Points on a hilly landscape, in no order, each with its height.
A ball rolls from a point to whichever of its 2 nearest points has the largest drop for the distance, and stops where none of them is lower. Distance is the straight distance between rows; heights are no part of it.
vov: [158 148  94 186 121 130  88  89  93 142 174 142 183 165  83 144 163 123
 138 115 126  81]  (h 351)
Magal: [151 149 104 149 103 124  89 114 106 142 182 113 142 172 179 158 189  87
 108 153 195  90]  (h 139)
Lepuz: [151 159 108 160 117 155  68  84  95 181 170 127 165 164 125 163 163 112
 151 137 164  82]  (h 247)
zitek: [164 144 111 151  99 158  80  86 121 172 209 133 154 182 133 165 181 109
 145 135 167  89]  (h 289)
Ruf: [117 116 118 104 119  88 131 133 157  63 119 107  84 105 113 120 117 139
 127 127 134 173]  (h 512)
Gobad: [143 100 106  84 126 119 117 124 126 109 124 115  65 138 175 150 175  75
 125 160 171 134]  (h 665)
Gaz: [144 117  95  76 138 128 108 116 132 114 136 135  63 109  83 149 166 130
 160 124 115 148]  (h 511)
pudog: [140 144 149 129 144 114 164 152 110  99 139 148 146 113 102 114 101 175
 119  92  85 133]  (h 384)
tor: [104 118 148 168 106 133 150 161 141 110  68 132 173 100 178  94 101  83
  69 138 131 134]  (h 189)
fizos: [ 99 108 140 161 102 108 144 149 168  67 103 117 133  93 148  98  98 114
  82 139 126 165]  (h 466)
Limol: [136 138 131  90 124 161 102 117  85 194 146 135 115 155 148 145 164 114
 169 130 151  94]  (h 276)
nedat: [143 135 114 167  93 106 100 125  97 113 148 113 160 160 152 124 162  97
 107 129 159  84]  (h 220)
nomo: [171 122  70 146 103 131  73 101 150 123 176 137  99 139  94 149 183 114
 134 145 124 129]  (h 484)
gota: [137 168 139 133 181 114 159 154  68 164  67 134 193 132 124 116  97 144
 115 102 109  85]  (h 344)
Laves: [153 104 125 107  88  95 105 106 182  78 182  97  71 153 143 140 164 118
 114 135 172 152]  (h 612)
temo: [ 81 101 165 116 159 161 179 152 158 175  78 128 118 105 170 114  73 134
 136 158  96 140]  (h 509)
zuneb: [100 104 142  79 148 131 167 161 119 145  82 127 110 120 148 126 104 123
 148 138 105 127]  (h 447)
dagen: [176 141  58 192  98 162  62  91 146 159 185 135 154 160  97 168 170  99
 134 159 145 114]  (h 437)
Bis: [126 129 136  74 120 113 119 121 149  99 151 127  81 114  82 131 128 162
 156  96 125 169]  (h 593)
poki: [130 109  99 122 110  90 120 142 138  60 103 115  80 110 121 116 150 106
  99 135 132 157]  (h 474)
zibus: [131 153 158 122 186 136 191 169  92 172  70 148 174 128 127 111  75 155
 120 106  84 106]  (h 379)
sopot: [147 128 100 145 109  96 111 139 111  84 143 134 132 129 108 113 155 125
 115 119 111 114]  (h 430)
nadiz: [122 155 123 145 129 113 104 133  69 153  83 104 174 142 159 131 140  99
 114 128 162  77]  (h 284)
Vopo: [117 109 193 121  99 143 147 129 150 142 171 126 129 165 177 111  93 146
 142 129 146 129]  (h 323)
fere: [ 85 110 128  94 146 109 153 124 178  82  91 103  83  84 122 127  78 136
 138 138 143 199]  (h 645)
Nibe: [136 153 137  97 161 139 146 146  69 166 117 156 141 132 100 125 129 153
 156  91  90 102]  (h 359)
teg: [101 104 182 133 106 138 148 134 168 121 150 119 129 136 179 110  82 143
 133 142 134 145]  (h 357)
soti: [ 93 115 169 140 166 168 179 154 151 187  70 135 151 110 168 101  66 137
 122 155  90 121]  (h 524)
puf: [130 182  92 162 158 141  69  93  62 187 101 115 177 130  98 171 149 122
 149 132 148  80]  (h 684)
Seg: [147 158  61 179 120 113  80 127  86 124 115 123 151 127 107 137 179  96
 107 141 132  95]  (h 410)
vulas: [136 126 134 150 120 101 137 150 108  94 125 132 160 130 123 105 121 136
 111 112 109 109]  (h 394)
Bifol: [120 152 185 142 170 149 192 142 135 146 128 154 156 118 115 103  59 199
 125  93  74 153]  (h 246)
tiz: [ 76  93 143 103 161 146 189 156 157 146  57 127 119  94 159 125  82 113
 123 164 101 147]  (h 491)
Zadu: [178 117  84 128  96 148  73  85 180 129 194 139  86 140  82 158 188 128
 142 135 125 149]  (h 506)
kekon: [ 70 120 138 111 160 128 163 125 189 114  91 110 101  69 127 122  62 157
 136 145 123 197]  (h 618)
Dovum: [121  91 122  58 144 105 136 106 158  91 100 100  38 119 124 152 133 112
 154 137 162 177]  (h 698)
nok: [111 131 171 115 110 116 149 121 162  98 171 127 128 127  84 112  87 190
 147  85 118 160]  (h 475)
zamo: [143 159 118 147 129 136  83  99  74 176 143 120 165 162 129 147 153 119
 154 123 155  74]  (h 280)
tup: [125 143 153 165 169 133 187 159 132 124  82 151 188  95 137  97  71 152
  77 121  85 130]  (h 322)
Kis: [125 136 140 152 149 117 166 167 109 116  75 142 181 108 139  97  92 131
  90 118  99 113]  (h 275)
kub: [152 144 115  96 123 162  90 112 104 187 178 133 112 161 167 168 183 102
 150 150 181 102]  (h 237)
Femir: [ 81 122 175 133 148 148 164 131 181 143 119 125 127  90 135 108  54 181
 137 136 100 171]  (h 563)
Ren: [ 58  97 147 124 163 154 170 128 190 143  67 116 101  68 163 126  80 129
 117 174 109 169]  (h 515)
ziv: [133 112 176 123  95 131 136 127 130 136 186 122 135 176 184 122 123 126
 133 125 163 107]  (h 281)
banu: [114 110 145 149 107 108 142 151 145  77 119 124 148 115 142  99  99 129
 103 128 117 138]  (h 433)
Pul: [111 129 160 186 158 141 175 141 165 116  94 147 181  78 141  96  73 157
  70 136  84 142]  (h 303)
moguv: [ 64 120 164 142 168 161 166 123 191 166  91 122 117  69 149 114  66 167
 129 159  90 167]  (h 540)
rula: [139 166 121 118 159 149 114 118  56 192 117 154 156 139  93 138 145 143
 166 100 112  87]  (h 328)
vepa: [160 154  99 129 130 170  98 106 101 154 171 179 131 126  59 143 169 150
 159 104 100 124]  (h 650)
gam: [155 107 129 118  82 112 103 109 163 100 201 112 102 165 134 139 165 123
 128 124 151 123]  (h 585)
debam: [146 148 126 105 124 149 120 112 112 128 179 167 115 123  56 132 160 174
 151  80  95 134]  (h 634)
sola: [144  89 107  65 143 116 123 105 145 102 113 112  30 129 144 162 171  88
 144 150 167 155]  (h 681)
Tes: [140 141 109 153  91 114  95 128  98 123 147 109 141 162 178 140 177  81
  95 146 186  94]  (h 182)
kezup: [161 135 105 112 112 140  89 112 120 153 187 126 110 159 169 161 189  94
 129 155 180 107]  (h 196)
Davo: [105 103 126  77 139  98 138 106 182  76  96  90  51 106 124 140  99 120
 147 137 179 201]  (h 675)
rebob: [128 136 183 129 152 145 169 144 109 160 120 154 156 144 125  92  77 173
 147  95  88 124]  (h 310)
fitu: [154 130 124 177 105 119 103  94  99 132 183 131 176 181 101 132 157 120
 133 105 134  72]  (h 317)
Papen: [ 92 125 154 112 146 126 162 145 166 109 117 125 119  87 121 116  67 174
 137 125 102 176]  (h 588)
defi: [139 123  78 137 111  94 112 149 107  84  93 126  99 113 122 115 170  87
  96 137 122 132]  (h 448)
mota: [162 139  67 189  95 133  67  99 124 136 174 124 147 158 115 155 184  95
 119 153 151  98]  (h 414)
nater: [146 177  68 177 145 170  62  93  88 187 131 135 177 129  82 175 146 117
 156 148 139 107]  (h 674)
bif: [ 91 120 149 142 173 160 186 161 153 177  39 136 167  92 165 106  78 120
  92 159  92 118]  (h 539)
Gati: [125 132 194 153 152 149 166 134 117 175 111 146 175 165 148  85  65 160
 141 107 102 111]  (h 345)
vonep: [152 123 144 116  98 130 111 120 124 136 198 121 123 178 176 143 165 112
 127 136 174 103]  (h 227)
num: [124 142 170 115 137 125 162 142 126 113 152 143 136 122  96 112  88 190
 140  84  91 151]  (h 426)
voraf: [140 134 135  85 113 135 111 115 133 120 170 149  92 123  69 130 152 167
 158  88 111 144]  (h 617)
Luki: [ 96 113 156 172 131 140 160 150 165 114  71 138 167  79 162  91  86 119
  73 148 107 144]  (h 243)
Lat: [160 130  77 145 114 112  88 123 122 104 155 137 113 129  93 136 176 119
 128 132 114 119]  (h 460)
Segar: [115 125 148  92 153 131 168 163 109 143  98 141 121 116 123 119  97 148
 148 116  89 130]  (h 422)
Pamol: [128 167 130 148 132 121  86 106  65 176 114 102 177 159 152 145 142 112
 137 125 170  68]  (h 307)
lubik: [135 141  58 149 124 105 102 151  84 115  79 126 120 110 112 131 178  79
  98 137 124 110]  (h 429)
koti: [118 104 114  69 142 127 142 147 102 140  93 125  93 124 140 140 143 101
 152 139 119 117]  (h 469)
doz: [ 87  85 131  73 152 127 180 150 137 131  63 120  94 111 152 136 105 100
 140 151 116 148]  (h 467)
dev: [149 106 113 117  94  97 105 124 147  80 149 109  79 140 152 130 162 101
 110 145 158 140]  (h 635)
Fito: [126 108 111  70 142 124 129 136 116 122 114 132  77 115 112 142 151 119
 157 126 113 135]  (h 488)
Zesof: [161 122  86  85 129 134  87  91 166 112 154 135  54 110  63 158 179 138
 154 124 124 173]  (h 537)
dore: [145 117 131 175  98 103 121 120 109 104 169 122 174 176 120 117 143 117
 115 110 134  81]  (h 272)
Rigup: [130 143 129  88 138 161 112 126  74 195 121 148 124 142 111 139 154 127
 176 107 121  94]  (h 304)
toti: [122 126 158 101  89 119 125 105 165  98 193 118 113 142  65 126 125 179
 150  77 132 150]  (h 520)
rom: [129 155 121 139 150 106 129 152  69 143  72 121 180 125 130 118 130 116
 114 113 124  82]  (h 312)
sib: [156 111  96 113 111 111 102 127 128 107 146 114  76 148 176 145 193  74
 105 159 180 129]  (h 653)
bodeb: [150 158 128 144 158 104 173 162  92  97 122 146 163 110 113 116 110 162
  94  95  85 122]  (h 340)
Bek: [117 132 138 161 125 114 144 163 108 112  67 131 185 114 153  97 107 102
  79 124 125 111]  (h 236)
kes: [155 168  77 148 148 173  84 107  81 178 147 167 158 123  69 159 157 131
 163 125 113 109]  (h 663)
Vogep: [130 150 144 102 176 133 182 170  86 163  88 150 148 119 114 120 100 157
 138 101  82 108]  (h 391)
Guz: [115 101 162 121  97 116 136 129 172  91 153 108 111 131 163 114 100 131
 126 139 149 155]  (h 398)
bipu: [ 96  97 136 134 111 112 142 145 165  73  87 111 103  94 161 110 105 100
  95 150 141 174]  (h 493)
Med: [118 133 122  91 114  86 125 118 172  73 152 105  91 112  77 127 108 167
 146 103 144 187]  (h 557)
gufof: [156 147  62 199 104 115  77 111 103 119 151 130 155 147  96 138 179 100
 107 137 132  95]  (h 390)
divog: [108  93 120 121 110 109 142 150 145  75  70 114  84 102 163 115 133  70
  87 150 149 168]  (h 516)
bafod: [ 88 105 159 129 103 120 136 110 204  91 150  97 109 115 159 118  75 143
 128 148 163 184]  (h 443)
loti: [144 110 145 111  80 119 108  98 169 101 208 116 104 157  86 135 155 152
 143  96 137 134]  (h 555)
Vumuk: [114 112 199 149 122 150 158 129 139 160 140 137 156 163 169  92  69 153
 144 125 116 121]  (h 363)

Where does a ball stop that starts at each point below?
Zadu: vulas
kekon: nadiz
sib: bodeb
toti: bodeb
rula: Magal
nater: gufof
Bis: gufof
koti: nadiz
divog: gufof
doz: nadiz
vov: Magal

Call two points neighbours if one is among the 2 nearest of the other. Go from one point of each pair to the other, from neighbour to neighbour, staying as low as possible. Name the highest point that can't be avoided.
bodeb, gufof: num
Magal, Lepuz: zitek
Magal, nadiz: Pamol
nadiz, Bifol: Vumuk
